Points on a hilly landscape, in no order, each with its height.
A ball rolls from a point to the lowest of its 2 nearest points, and stops where none of them is lower. Distance is the straight distance between rows; heights are no part of it.
givud (h 573): [120 110 184 179 106 153 122  87 131 138 128 113 109 134 104 118 109 107
  67 130 168 159 145  79  72 142 100 178 125 132 100 132 120  89 135]
nideg (h 511): [143  94 113 139 130  98 137 112 139 144 110 113 144 127  88 107 158 143
 121  99 139 136 167 134 114 156  97 125 117 147 116 108 105 133 117]
liped (h 450): [101  93 151 127 122  98 119 112 108 117  94 110 129  92  99 117 191 153
 150 152 138  74 180 132 124 166 112 128  81  98 152  76 100 137 177]
fizug (h 360): [111  99 160 148 144 144 120 133 162 132 126 147 102 181 140 143  92 111
  76  90 151 189 119 104 129 134 157 138 134 184  70 176 189 137  93]
mib (h 558): [138 105  55  92 142 113 160 136 156 146 125  85 121 156  66 115 194 186
 125 120 101  91 154 101 143  84  99 115 138 132 130  72  83 165 138]
lifak (h 393): [112 130 130 136 118 180 141 121 158 140 146  80  97 157  91 148 132 136
 113  92 117 136 138  64 151  75 109 140 167 118 124 104  61 152 118]
Seg (h 301): [130 157  95 131 123 165 148 118 139 124 138 114 142 132 115 160 141 130
 131 121 100 142 121  99 152  67 104 131 176 107 159 120  54  94 138]
mube (h 299): [134 139 169 116  93 120 122 147  77 103 125 159 136  77 181 118 128 108
 159 161 134  96 109 185 117 168 155 116  83  76 150 119 152 150 178]
zogek (h 457): [139 159 148 145 108 137 121 143 117 106 125 167 140 113 183 145  75  95
 124 148 139 136  84 150 112 149 168 118 121 110 125 166 165  89 101]
kuli (h 576): [131 112 124 142 122 144 146  94 127 124  93 128 159 151 137 171 130 106
 115  88 120 175 141 114 122 131 126 107 164 107 135 147  73  61 120]
visuv (h 414): [153 165 102 130 161 101 137 118 108 124 136 180 159 107 158 110  93 110
 133 165 139 142  65 143  95 139 150 131 147 148 151 174 179  60 118]
Vebu (h 606): [120 135  79 100 146 143 135 138 163 158 150 118 105 191 115 148 117 145
 110  91 112 169 110  82 166  64 115 125 191 180 120 159 123 154  90]
borib (h 332): [123 132 164 171 103 149 121 104 120 107 102 151 137 124 169 151  91  93
  99 127 146 152  99 135  98 156 152 130 123  99 127 160 127  57 125]
Babis (h 652): [140 149 116 124 118 110 134 115  87 108 121 144 174  95 153 128 134 120
 149 150 100 118 101 153 120 132 127 116 132  96 166 121  97  82 162]
luri (h 420): [122 131 155 103  82 146 122 193 130  91 115 132 129 145 176 162 124  99
 151 115 112 105 123 175 172 136 180  77  95  98 108 122 150 190 128]
gofe (h 559): [147 114  61 110 156 111 154 108 139 154 139 124 143 160  99 124 148 148
 133 110 122 163 133  95 126  91  96 111 171 156 138 128  94  99 102]
naza (h 371): [155 148  97 117 179  79 137 114 107 141 140 169 158 102 130  72 110 121
 147 159 131 123  84 163 100 154 142 126 136 166 147 154 177  88 118]
vav (h 243): [110 140 159 164 122 169 115 125 152 130 131 146 106 146 143 144  89 104
  96 123 144 154 102 104 109 119 147 142 134 135  95 160 142 108 106]
kome (h 419): [137 112 146 142 127  96 111 125 110 119 100 144 147 107 146 106 115 117
 144 123 130 116 122 181 110 192 151 108 103 129 120 121 151 128 117]
nasu (h 574): [125 144 151 111 115 154  99 184 147 153 163 118  88 114 110 110 138 157
 135 144 124  81 132 147 145 111 135 149  84 123  90  91 175 251 128]
Mus (h 381): [123  99 149 131 131  64 128 107 108 130 103 127 141  84  92  70 163 142
 128 141 146  78 170 164 111 188  94 146  87 128 130  93 121 117 161]
zat (h 497): [140 155  79  91 138 115 143 181 132 109 124 135 168 151 166 160 147 112
 162 137  75 125 108 152 167  95 147  74 152 119 134 125 133 134 122]
Nom (h 335): [149 165 111 128 156 103 129  93 108 144 157 154 136  88  97  54 106 135
 124 171 153 105 116 140  82 135 107 180 113 129 140 140 159  85 135]
dufi (h 440): [152 128  61  77 180  64 137 164 126 123 125 152 166 148 156 111 139 125
 165 141  88 126  85 176 147 123 154  83 161 176 142 137 179 130 113]
Favu (h 488): [136 170 133 136 119 149 115 141 124 123 147 153 132 112 160 136  86 117
 131 152 136 128  92 142 114 122 149 133 125 113 126 158 158 124 114]
bez (h 474): [134 189 125 105 108 157 135 202 135 110 166 153 120 131 179 153 101 107
 151 144 113 127  99 151 162  86 160 109 118 107 120 150 163 182 129]
Nerul (h 304): [153 160  74 105 181  93 150 106 122 155 183 144 117 107  79  49 123 160
 124 170 146 106 119 122 107  94  90 176 133 153 151 130 151 115 134]
fesek (h 503): [131 119  58  94 166 116 164 131 152 127 116 136 165 190 146 166 146 123
 147  87  93 174 130 120 161  92 124  84 195 153 130 151 115 103  88]
ludod (h 444): [131 159 123  98 101 138 135 212 139  92 132 146 139 151 187 159 109  95
 155 126 105 121 112 161 178 110 179  79 117 111 115 134 165 177 114]
zeg (h 303): [121 128 162 176 118 157 117 104 132 122 118 156 122 129 142 127  92 101
  90 132 156 164 104 119  83 147 141 151 123 129  99 156 147  74 118]
Nelek (h 535): [136 161 101 128 130 147 126 128 127 134 152 136 140 115 116 123 122 141
 137 146 111 124 108 125 125  87 116 144 138 109 145 122 103 124 131]
Pef (h 512): [135  92 143 154 116 101 144  70  94 127 122  95 117 107  77 110 140 141
 100 137 161 121 199  85  91 144  69 164 130 115 151 115  76  80 159]
sitig (h 140): [106  77 176 162 126 112 119  95 112 109  73 130 147 123 150 153 130 105
 125  84 152 154 167 146 106 207 145 103 108 107 137 127  97  91 136]
Bas (h 564): [148 112 116 140 133  75 143  56  80 125 111 139 162 100 104  82 136 120
 131 143 147 129 148 132  76 171  90 139 127 124 159 131  94  36 154]
Gaki (h 300): [139 113 119 135 154 101 146 110 130 118 113 168 144 164 157 135 100  96
 108 115 142 189  88 129 108 149 159 112 152 176 118 181 185  57  97]
vuvi (h 407): [100 123 159 147 112 162 123  98 111 103 145  94  96  93 102 128 144 148
 139 145 140  97 167  84 132 106  96 172 127  83 164  88  67 129 184]
tuvo (h 443): [129 112 143 134 126  88 112 113  89 123 105 139 149  89 137  89 140 126
 147 146 123  94 132 181 109 183 132 118  95 116 140 105 131 120 154]
gor (h 631): [140 158  83 110 126 108 141 110  93 112 135 136 175  93 133 125 161 137
 152 161  85 118 105 136 127  99 108 127 141  88 181 109  83  83 177]
bis (h 121): [124 128 176 164 104 144  98 135 129 119 117 141 111 115 159 132  82 110
 109 125 152 131 114 155 107 179 163 135  90 120  93 154 169 137 105]
Norar (h 499): [138 134 113 145 124 153 145  86 132 150 153 124 125 154  98 124 120 120
  89 141 146 167 124  48  90  74  91 155 172 133 131 139  91  55 124]
keka (h 389): [146 110 136 143 140  94 119 134 115 106  99 157 151 118 164 115  99  94
 144 126 138 135 103 175 103 198 177 100 120 143 118 146 171 100  90]
kodem (h 635): [138 122 133 137 114 112 141 134 105  86  78 141 174 131 197 175 114  76
 141 114 104 149 118 165 148 168 159  79 154  92 158 138 104  62 118]
bafum (h 524): [132 113 140 156 131 141 138  85 143 156 156 111 111 159  91 119 114 121
  68 131 155 180 137  45  82  92  90 159 159 154 103 127 121  78 117]
Numo (h 452): [ 96 100 173 165 118 151 129  86 102 100 129  98 109  93  99 134 148 137
 140 136 157 112 188  80 110 136  96 162 118  82 162  96  58  97 172]
beze (h 314): [115  93 181 167 119  91 119  91 102 124  95 127 136  88 114  97 133 123
 116 129 170 108 182 144  89 209 104 153  91 124 137 125 120 100 152]
tuza (h 276): [141 153 117 145 147 124 132  89 113 143 152 153 124 110  98  70 109 129
 102 171 166 130 115 104  67 129 102 180 123 146 125 150 152  66 129]
Tosa (h 200): [117 121 177 175 105 138 103 105 120 125 108 135 118 104 134 118  99 118
 104 125 159 127 131 146  92 189 134 149  96 121 111 143 142 117 129]
rilu (h 412): [122 112 142 143 120 106 118 110 112 128 116 123 131  97 104  96 144 141
 128 137 140  98 153 155 113 163 107 147  95 125 137 101 115 133 151]
nak (h 316): [123 140  96 121 153 131 123 136 149 145 145 140 122 151 124 126 117 142
 132 115 126 147 112 115 132 105 127 122 153 163 124 155 139 139  98]
mugip (h 382): [167 134  91  89 152  77 131 155 101 122 127 158 170  95 155  88 145 115
 167 178  91  99  88 183 112 146 156  95 124 124 141 118 163 123 141]
nemit (h 626): [107 144 102 110 143 162 126 159 168 151 161 110  90 174 117 152 122 145
 124 101 108 142 119  85 173  60 123 128 172 161 114 137 113 189  92]
mer (h 219): [156 154  86 105 176  89 139 118 129 168 171 146 119 121  86  58 117 160
 116 150 149 124 100 136 121 118 102 161 136 193 144 150 177 125 122]
vom (h 550): [117 135 104 100 136 144 127 185 160 114 134 126 135 174 158 170 127 124
 153 110  88 128 129 141 185  86 155  86 137 139 107 134 144 179  99]
Gifa (h 479): [137 134 127 108 133 105 113 176 124 121 137 150 131 122 155 113 115 124
 157 141 118 108 113 177 133 148 166  98  99 139 101 125 194 185 107]
lupuf (h 500): [136 127 122  83 128 103 110 190 138 134 122 131 126 131 133 112 154 142
 156 137 108  83 124 177 143 152 162  89  80 135  93 104 198 219 118]
nuz (h 164): [121 149 145 153 113 167 123 135 148 115 114 142 127 145 166 176  88  95
 108 118 122 155 109 118 137 118 159 115 146 114 111 164 128  96 102]
Fuges (h 552): [123 168 189 148  84 200 101 139 111 130 155 119  92  98 150 137  88 119
 126 146 147 109 109 121 128 114 138 177 102  83 127 131 123 165 156]
Pezi (h 395): [106 101 178 106  79 147 104 183 127  97  96 111 113 140 164 170 145 118
 151 103 118 102 146 171 178 166 173  74  77 104 106 108 142 205 142]
paz (h 470): [142 152  49  83 169  90 146 167 126 118 131 145 175 150 160 137 149 130
 163 142  74 132  89 151 153  91 138  83 175 149 151 134 148 117 119]
Dap (h 421): [112 119 156 108  96 142 119 145 109 103 106 118 136 118 159 165 153 127
 160 128 113 106 130 154 158 136 148  88 104  91 142 107 109 145 168]
fani (h 565): [123 156 176 118  87 187 103 174 130 138 163 114  83 111 133 122 124 138
 140 140 127  94 125 142 150 107 140 155  85  97 101 102 148 235 150]
gopi (h 213): [100  67 172 148 126 102 121 116 100  95  68 130 154 114 172 157 144 103
 155 106 133 131 157 165 122 202 155  82 108  95 146 111 100  93 144]
Veve (h 506): [134 118  83  87 136  85 140 112 117 138 112  99 124 109  69  92 197 178
 131 153 103  64 157 126 136 125 100 132 104 105 160  79  95 144 171]
Lofuv (h 175): [159 124  83 105 161  89 146 110 136 165 139 137 130 170 101  97 116 142
 108 114 136 169  90 130 129 130 123 129 151 220 124 169 185 112  93]
Lona (h 498): [ 99 127 172 150 126 169 122 147 179 156 144  89  74 159  92 140 113 134
  90  83 141 137 142  62 131 114 122 157 134 146  80 118 123 204  86]
falo (h 27): [123  90 174 167 118 113 119  81 114 127  86 126 139 123 126 132 123 110
  96 101 167 162 164 128  82 201 124 133 113 123 119 140 113  78 142]
Subuk (h 458): [143 118  95 121 165  85 145 130 149 163 150 125 123 134  78  80 139 160
 120 130 154 125 143 122 121 130  94 143 126 183 116 123 152 142 103]
Begi (h 373): [109 118 191 113  78 146 109 183 112 105 110 131 107 115 165 146 142 124
 154 125 138  87 138 180 151 176 168  94  67  90 112 108 154 210 163]
Vasug (h 402): [113 128 152 137 114 173 112 162 160 124 127 111 107 152 140 168 107 119
 131  96 107 132 132 127 165 110 151 115 125 127  93 133 120 179 100]
deled (h 126): [137 101 151 164 117 119 129  69 110 134 108 128 142 128 110 115 120 113
  90 118 163 164 151 108  72 169 106 144 125 127 125 141 110  50 139]
Dez (h 586): [123 153 105 130 126 148 145 162 157 104 108 139 155 167 189 199  92  81
 127 104  97 165 128 121 186 101 167  89 167 122 129 166 134  99  83]
pon (h 321): [130 142 130 137 142 122 122 124 135 134 144 165 108 147 145 110  80 119
  94 137 148 153  63 147 117 134 157 144 134 196 113 188 219 113 101]
nuso (h 232): [126 153  95 124 125 175 154 133 150 121 122 105 147 144 136 190 139 112
 136 107  83 158 133 107 182  67 125 106 184 110 140 130  64 103 121]
nopat (h 255): [131 150 104 119 154 118 118 134 137 141 145 153 121 147 135 113  99 137
 120 127 131 147  87 142 129 121 147 128 149 183 128 173 189 132 101]
siti (h 594): [109 126 190 176  97 154 114  88 113 130 129 105  89 116  98 109 114 120
  77 136 168 122 157  77  76 147  91 199 118 117 123 125 108 108 150]
Kefed (h 647): [142 166 110 125 150 119 131 116 123 150 184 118  90  88  79  57 118 159
 119 175 138  74 138 119 100  91  90 210 110 113 136 106 145 154 140]
Pip (h 505): [128 145 103 112 127 147 125 148 140 137 150 121 125 124 110 126 145 152
 144 139  99 111 118 128 141  81 118 128 127 118 129 101 109 163 131]
Kosa (h 345): [114 145 159 132 102 171 111 124 115 119 159  94  92  98 110 121 133 151
 136 150 127  91 136 105 140  90 106 179 114  86 148  86  95 171 176]
tapat (h 320): [149 151  81 109 164  94 138 123 121 136 145 155 157 105 123  88 129 138
 154 154 117 124 101 150 112 114 123 125 140 145 147 133 145 107 120]
mapa (h 583): [155 102 102 135 139  78 144  80  98 133 107 132 167 120 103  89 143 122
 128 121 139 141 148 132  93 169 102 118 133 143 139 121 104  60 128]
vilap (h 645): [107 149 121 103 137 163 113 181 165 149 170 117  85 152 120 142 124 155
 135 121 104 118 117 113 172  66 130 128 137 149 102 119 141 223 100]
Fozaz (h 409): [121 119 128 124 143 146 120 135 162 144 138 132  96 194 132 140 101 124
  87  88 128 180 104 102 151 107 144 134 162 195  89 180 175 149  90]
Fite (h 532): [124 131  93  71 139 121 118 191 156 123 124 125 137 168 145 152 153 138
 161 120  85 107 119 156 177 101 161  76 121 140 106 120 164 196 105]
muna (h 615): [125  96 106 125 127  88 138  88  98 120 107 119 154 111 101 107 174 146
 141 131 124 114 157 131 113 143  96 121 124 113 166  96  76  88 165]
biduk (h 598): [142  81 108 123 140  63 146  92 104 134  96 118 163 117 100  88 176 133
 136 122 132 120 165 146 109 172  94 114 119 137 138  94  96  87 146]
Kisu (h 437): [105 109 157 144 115 168 113 140 156 131 121  95 103 148 112 156 130 132
 120  86 120 132 151 114 156 123 127 130 125 121 106 111  89 175 117]
bopit (h 263): [126 151 154 165  99 156 130 108 110 102 100 142 146 115 184 181  97  91
 115 131 130 149 110 127 130 138 146 117 139  83 158 156  94  51 141]
moro (h 448): [157 161 100 136 142 102 137 130 103 108 122 171 175 104 173 126 100  99
 146 157 120 136  79 153 104 148 149 116 151 116 157 156 150  64 118]
zoz (h 595): [143 166  98 133 141 140 144  92 117 144 171 124  99 113  80  81 112 144
 107 167 142 112 124  76  83  78  85 196 148 122 141 127 110  98 137]
Fum (h 593): [142  90 140 133 158  98 135 110 158 165 130 128 122 162 102 120 116 132
  78 109 166 187 127 108 117 144 118 145 129 217  91 166 196 117  96]
nobim (h 366): [117 146 127 132 131 163 114 153 153 137 147 127 111 145 129 147 106 133
 133 119 115 133 118 120 144  99 136 125 138 133 111 140 125 163 100]
libo (h 622): [142 180 106 128 144 137 125 102 114 144 178 135 108  89  97  70 106 146
 118 177 138 101 115 108  90  85  98 208 123 107 149 128 137 120 140]
sen (h 344): [105 139 130 127 130 191 140 133 171 151 139  99  95 174 110 169 121 115
 107  87 113 159 131  54 162  68 131 128 177 130 108 135  84 146  91]
sulo (h 115): [107 130 211 150  80 170 103 150  96 109 133 137 100  84 176 145 108 116
 154 138 166 102 135 158 131 165 158 132  74  77 128 122 137 173 169]
pemu (h 295): [144 156 116 100 115 117 122 123  96 126 147 137 143  81 134  98 148 139
 149 169 105  91 108 160 118 111 123 144  97  84 153 109 134 144 173]
Komo (h 554): [141  95 117 137 130 127 141  94 131 138 101 119 152 154 113 146 135 120
 112  86 136 176 155 108 112 146 116 114 148 128 120 134  90  85 108]
Vizin (h 655): [143 147 127 141 111 110 141 130  83  91 103 146 176 100 186 160 124  93
 149 143 103 134 103 157 135 148 139  92 148  83 175 132  98  65 153]
Boba (h 539): [137 113 125 146 121  88 143  60  79 123 126 124 127  92  83  88 136 137
 115 154 158 115 173 108  83 153  71 169 125 114 156 121  89  57 159]
zik (h 427): [158 149 135 128 121 104 121 165 104 100 128 176 150 104 187 128  78  85
 146 156 137 130  79 171 108 168 177 108 121 115 138 154 187 107 102]
vili (h 508): [ 94 103 174 151 110 164 110 114 119 101 114 108 127  99 139 168 155 129
 159 129 138 117 161 118 147 136 127 115 107  79 151  98  71 119 172]
rarig (h 10): [134  95  91 105 169  75 142 144 153 151 123 126 130 158 101 111 150 151
 137  92 129 148 143 143 146 143 117 109 134 205 104 129 168 163  86]
giko (h 476): [119 131 117 114 111 161 120 138 146 131 142  91 108 133 100 140 156 156
 131 125  99 101 132 109 158  81 111 132 131 110 133  84  82 173 146]
kav (h 540): [132 180 162 122  98 187 116 175 129 137 173 133  96 106 151 128  96 127
 146 147 129 110 103 141 136  92 142 155 101  96 108 131 154 205 137]
luv (h 352): [115  90 132  87 122 114 115 144 116 109  70  99 148 128 140 170 196 143
 172 114  99  91 154 148 162 171 149  62 103  95 150  96 102 155 161]
daton (h 455): [117 127 182 136  84 154 125 153 104  89 110 131 131 104 188 179 118  99
 153 125 131 124 133 159 162 147 161  90 108  82 144 127 111 129 156]
regu (h 342): [131 129 168 118  93 125 108 164  96 111 119 144 125 100 167 118 125 118
 151 141 132  93 120 191 129 172 164 105  77  96 115 109 167 184 151]
lefeb (h 526): [131 132  98 137 138 141 140 102 141 150 139 137 132 162 114 138 123 128
 106 121 137 173 118  81 105  92 110 133 169 145 127 155 109  75 110]
dufaf (h 386): [118 113 136  94 112 121 114 138 105 117  98 115 142 107 137 146 182 147
 166 140 105  84 138 145 147 153 143  86  96  90 155  99 108 147 174]
roto (h 548): [115 103  69  85 157 122 139 166 170 139 119 110 121 176 108 142 175 156
 145  93  88 124 140 128 169  96 122  91 139 157 105 106 128 183  93]
rolu (h 177): [132 171 144 154  87 176 141 138 118 100 113 130 141 118 186 200  96  81
 122 126 111 151 117 126 165 113 152 105 148  86 151 154  97  81 133]
neku (h 557): [110 130 144 112 122 148  99 200 162 142 153 117  88 142 122 135 133 155
 141 122 111 102 135 144 165 111 146 119  93 145  74 108 174 252 100]
mava (h 262): [110 121 181 171 108 132 105  88  99 122 115 132 122  92 127 111 113 122
 114 140 166 113 153 135  91 182 118 166  96 110 139 134 117 100 154]
Gefo (h 520): [129 175 167 151  98 178 105 143 121 132 152 140 107 109 158 137  76 114
 125 149 148 123  96 127 115 120 147 162 108  98 115 151 148 145 125]
ramap (h 264): [ 99 122 188 140  89 180  98 148 126 117 134  98  91 107 136 155 140 136
 146 131 137 100 145 125 160 125 130 134  99  92 128  95 103 186 170]
kimu (h 195): [123 145 165 161 126 151  98 131 133 137 143 153 103 113 139 113  85 124
 108 144 160 126 100 139  96 158 154 156 100 138  94 155 184 140 105]
fizo (h 580): [148  92  52 105 144  99 168 104 137 145 124 106 159 159  91 130 176 152
 138 107 111 147 151 105 130  92  91  99 165 139 136 101  71 104 113]
nure (h 351): [133  86 166 147 139  49 133  93  98 128  91 131 155  85 106  71 148 126
 132 134 161  98 175 165  95 222  97 141  91 138 130 110 126  93 153]
Baga (h 516): [138 138 100  62 120 125 112 199 142 126 118 118 130 149 131 142 161 144
 162 132  86  85 126 159 162 126 166  76  98 120 110 110 165 224 122]
zubov (h 196): [101 131 208 147  80 180  96 145 106 119 145 119  89  86 145 138 122 136
 147 142 158  93 148 139 139 146 138 161  75  84 125 102 129 201 178]
gesok (h 630): [125 118  95 121 126 104 151  78  91 104 125 122 151 103  93 115 162 144
 142 149 118 114 150 109 113 104  84 143 144  97 185 102  56  68 179]
Lonu (h 601): [139 158  80 119 125 121 148  89 102 110 148 125 152  96 104 113 145 144
 135 166  99 115 120 112 116  74  82 165 148  86 188 114  67  77 175]
voro (h 572): [149  79 118 131 164  92 137  92 160 169 136 108 130 173  93 133 122 143
  73 111 158 198 140  79 114 128  99 143 148 207 100 140 165  97  93]
Ninus (h 176): [140 166  92 107 165 108 123 123 131 158 167 154 117 122 117  85 102 151
 123 151 133 130  82 145 120 110 127 147 142 175 145 161 184 136 114]
Gibut (h 490): [106 122 156 114  96 191 114 155 156 115 122  78 100 138 132 183 154 129
 144 101 100 121 144 118 193  94 138 102 129 106 114  94  89 185 145]
Vuvez (h 434): [116 139 116 132 120 165 147 128 147 137 157  78  87 142  79 126 137 159
 113 117 117 109 138  70 142  63  96 157 156 115 132  83  68 172 133]
rirat (h 528): [124 110  64  90 161 111 149 147 155 135 122 125 145 174 122 145 161 145
 149  96  93 147 131 130 159  89 117  89 163 157 121 124 114 143  94]
zimos (h 484): [106  86 160 163 115 118 131  87 108 119 114 101 122 112  94 129 149 137
 121 123 158 122 194  99 103 154  90 150 120 110 154 104  70 105 163]
Duzod (h 265): [122 150 146 152 140 142 111 118 132 138 151 170 111 121 146 106  82 121
 106 156 163 141  76 132  93 135 150 153 119 163 111 174 203 106 111]
pez (h 568): [121 153 112 120 122 160 134 173 158 108 126 127 139 167 172 191 105  98
 143 106  94 146 134 130 193  83 161  90 153 127 114 149 130 146  91]
Zenu (h 257): [151 164  76  90 176  81 128 133 121 151 164 161 146 110 132  80 120 145
 147 159 108 121  75 169 130 105 131 125 142 165 155 146 187 133 127]
Saluv (h 466): [143 130 124 151 111 144 136  72 111 132 137 123 126 130  95 110 123 121
  88 147 150 146 136  74  78 109  88 167 150 120 140 133  91  52 140]
zem (h 533): [139 108  54  79 137  95 151 121 135 140 108  86 130 131  71 111 206 192
 134 134  93  75 150 115 143 108 103 107 128 115 159  76  80 153 158]
rif (h 271): [108  83 141 130 126  96 121 114 105 112  78 120 158 117 145 135 171 125
 152 116 116 111 153 160 127 180 131  90 109 113 148 101 101 115 152]
nev (h 464): [101  90 151 130 110 171 123 135 157 119 109  76 105 148 111 174 164 136
 126  79 108 130 164 112 180 112 123 109 133 114 118  93  72 173 133]
sul (h 346): [154 144 110  95 127  94 122 142 103 129 129 146 155  91 142  96 150 130
 156 165  97  91 101 175 118 136 143 112 100 102 141 109 151 140 153]
kuro (h 372): [124 146 118 139 112 168 134 103 124 121 150 103 116 121  98 138 129 137
 124 132 122 122 129  83 130  78  93 164 155 101 161 112  55 105 154]
seve (h 293): [116 154 111 125 128 183 143 145 167 133 135 108 121 158 135 187 116 111
 129 105  94 154 126  87 180  63 133 117 180 127 121 146  85 135 102]
Nuka (h 212): [139 130 133 158 125 127 127  86 120 139 130 138 131 119 101  90 115 122
 100 139 165 140 129 116  79 154 109 159 118 144 117 145 137  78 126]
vadob (h 428): [121 146 141 150 104 162 126  80 106 121 140 111 111 120  98 119 115 128
 105 145 142 128 135  74  95 103  92 182 150 101 157 128  69  76 159]
Vos (h 549): [118 108 171 179 126 156 129  91 143 145 145 132 115 157 117 127 105 101
  69 118 165 198 129  69  84 114 113 156 145 151  81 137 134  80 115]
vib (h 15): [118 131 197 158  83 145  99 138 101 107 118 143 113  95 177 141  90 107
 132 131 155 112 122 166 121 182 160 124  81  95 122 135 148 147 137]
bazof (h 632): [102  85 201 165 105 119 111 121 143 136 105 102 106 100  98 117 136 144
 105 111 167 100 191 129 111 182 101 173  91 130 118 106 116 171 141]
Topa (h 478): [130 124  78 100 157 118 150 130 154 124 112 145 152 194 160 162 114 116
 124  84 107 181 117 118 160 106 146  96 187 164 123 180 147  98  85]
fanof (h 447): [125 118 103 112 151 129 133 134 160 123 122 145 122 196 150 155 104 118
 104  82 118 180 112 116 157 114 154 115 172 181 106 188 168 125  84]
Doba (h 534): [143  79 113 127 137  93 144  99 126 133  87 114 164 148 111 133 155 124
 125  77 129 163 166 140 117 171 112 102 136 139 115 113  96 105 110]
gode (h 492): [106 129 178 152  93 175 122 126 115  95 111 115 130  96 173 195 130 106
 154 126 132 129 147 127 162 126 144 105 123  78 154 122  79 106 171]
kib (h 248): [146 114 104 125 159  99 149  99 131 146 127 154 139 169 126 119 113 117
 101 116 146 187  86 123 115 131 137 124 155 202 120 181 187  72 101]
les (h 369): [152 156  78  94 181  82 143 127 138 161 186 136 106 103  78  39 148 174
 127 172 131  81 128 139 125  92  91 171 115 150 137 111 167 152 137]
Sipek (h 413): [166 130  76  77 170  65 131 173 114 121 127 159 166 123 164 101 140 113
 171 168  93 107  85 188 132 141 166  82 136 149 137 129 193 142 126]
Rete (h 566): [129 105  57  89 156 105 148 149 163 149 123 103 123 159  84 120 189 175
 137 111 102 111 140 118 149  91 106 100 139 153 119  88 114 170 109]
fug (h 469): [100 108 179 153 115 176 115 135 169 142 118  93  89 159 106 159 114 115
  92  73 134 156 156  83 140 138 134 141 132 128  81 122 106 173  95]
mut (h 66): [117 140 163 150  93 178 123 133 141 110 107 120 125 138 172 192  98  94
 121 103 116 146 130 130 161 123 161 109 138 101 122 151  99 114 120]
Delil (h 570): [142 183  92 132 124 149 138 108 110 127 160 134 148  97 118 124 120 135
 130 164 105 127 106 107 115  72  99 170 149  91 170 134  83  89 157]
lef (h 567): [130 156 112 135 133 154 127 112 136 146 158 126 111 127  95 106 112 142
 111 146 133 120 123  90 102  92 101 169 144 124 137 127 102 124 122]
Luki (h 614): [129 115 150 149 148 116 126 121 149 157 137 144 107 141 109 101 105 128
  89 131 176 156 112 123 106 158 132 155 113 199  90 169 204 128 104]
Zete (h 480): [ 92  93 173 143 112 148 109 117 119 101 112 104 119  91 117 144 179 146
 159 144 144  89 178 116 134 150 120 125  85  78 147  76  84 137 179]
Bil (h 477): [116 105 112  98 134  74 132 106 102 125 102 108 128  90  85  95 198 167
 144 164 124  60 174 131 126 157 103 131  89  96 165  79 100 131 179]
zov (h 616): [105 114 206 175 100 140 109 110 130 133 121 101  93  98  97 112 114 132
  96 127 173  98 178 103  92 176  97 196  97 118 120 119 120 152 147]
kezu (h 487): [145 103 111 127 141  82 147 127 152 153 130 109 127 122  66  81 158 162
 118 119 145 106 168 129 117 139  86 142 116 159 106  95 123 152 119]
zaz (h 454): [148 143 117 111 134  96 125 174 116 107 132 164 153 120 183 126  98 103
 158 147 123 120  91 177 131 148 172  95 124 130 128 140 186 140 102]
Tem (h 620): [136 104 108 123 134 103 144 133 127  97  81 133 176 149 176 166 128  92
 147  94  96 149 129 161 144 156 156  75 157 111 135 131 104  82 104]
bigim (h 422): [142 137  72  96 175  82 146 135 143 159 156 135 120 124  82  68 156 172
 133 145 124 103 127 140 128  99 100 132 127 169 131 106 149 153 126]
rivil (h 92): [150 109  73  91 175  73 146 129 139 150 131 136 137 173 114 104 135 144
 134  93 119 161 113 152 149 137 125 109 152 220 118 153 178 142  87]
tegi (h 551): [144 103  98 126 152 123 139  97 150 163 140 121 126 174 104 138 132 136
  94 110 146 185 132  69 114 103 105 131 171 177 111 149 132  95  98]
far (h 313): [102  65 146 117 132 108 123 123 108 101  57 110 159 117 146 163 197 123
 176 117 111 100 168 145 138 192 150  64 103  88 148  87  88 113 162]
Pame (h 542): [105 129 153 131 139 137 101 183 174 156 152 116  80 133 104 116 121 158
 121 116 133 102 139 129 150 122 131 146 108 170  76 115 176 251  92]
sugu (h 305): [104 116 174 165 128 167 111 136 158 117 122 152  99 161 161 156  80  94
  88 103 145 169 108 112 124 131 169 130 125 146  79 170 175 124  88]
neb (h 582): [144 116  54  98 159 111 148 118 152 163 151 117 127 185 100 135 140 158
 117 100 122 173 123  87 151  71  96 115 192 183 130 144 114 129  95]
zeru (h 509): [137 199 130 121 115 179 123 176 130 136 176 141 111 116 162 150  91 119
 139 155 119 126  95 123 142  75 143 145 130 102 126 151 147 172 129]
Ritu (h 226): [130 152 156 120  97 139 118 125  82 118 146 141 131  74 153 113 136 128
 150 166 128  94 115 159 119 127 131 148  84  73 154 115 137 150 187]
taf (h 604): [128 126 119 126 120 139 144 145 142  93  90 131 163 160 185 190 110  81
 136  93  94 154 134 148 175 128 167  77 152 108 128 145 113  93  92]
vam (h 523): [101 125 169 146 130 147 109 165 178 160 148 102  77 137  92 117 116 150
 102 105 147 111 148  91 132 130 118 167 117 161  75 115 154 233  85]
Rada (h 349): [140 105 143 151 142 105 136 113 128 104  95 171 145 139 169 130  93  84
 114 117 150 172  93 151  89 185 180 110 127 147 116 165 184  60  88]

For each start below, name the point where the ball stops.
gode -> falo
Komo -> Ninus
zeru -> Ritu
kodem -> zik
fizo -> vav
Rete -> vav
muna -> vib
zoz -> nuso
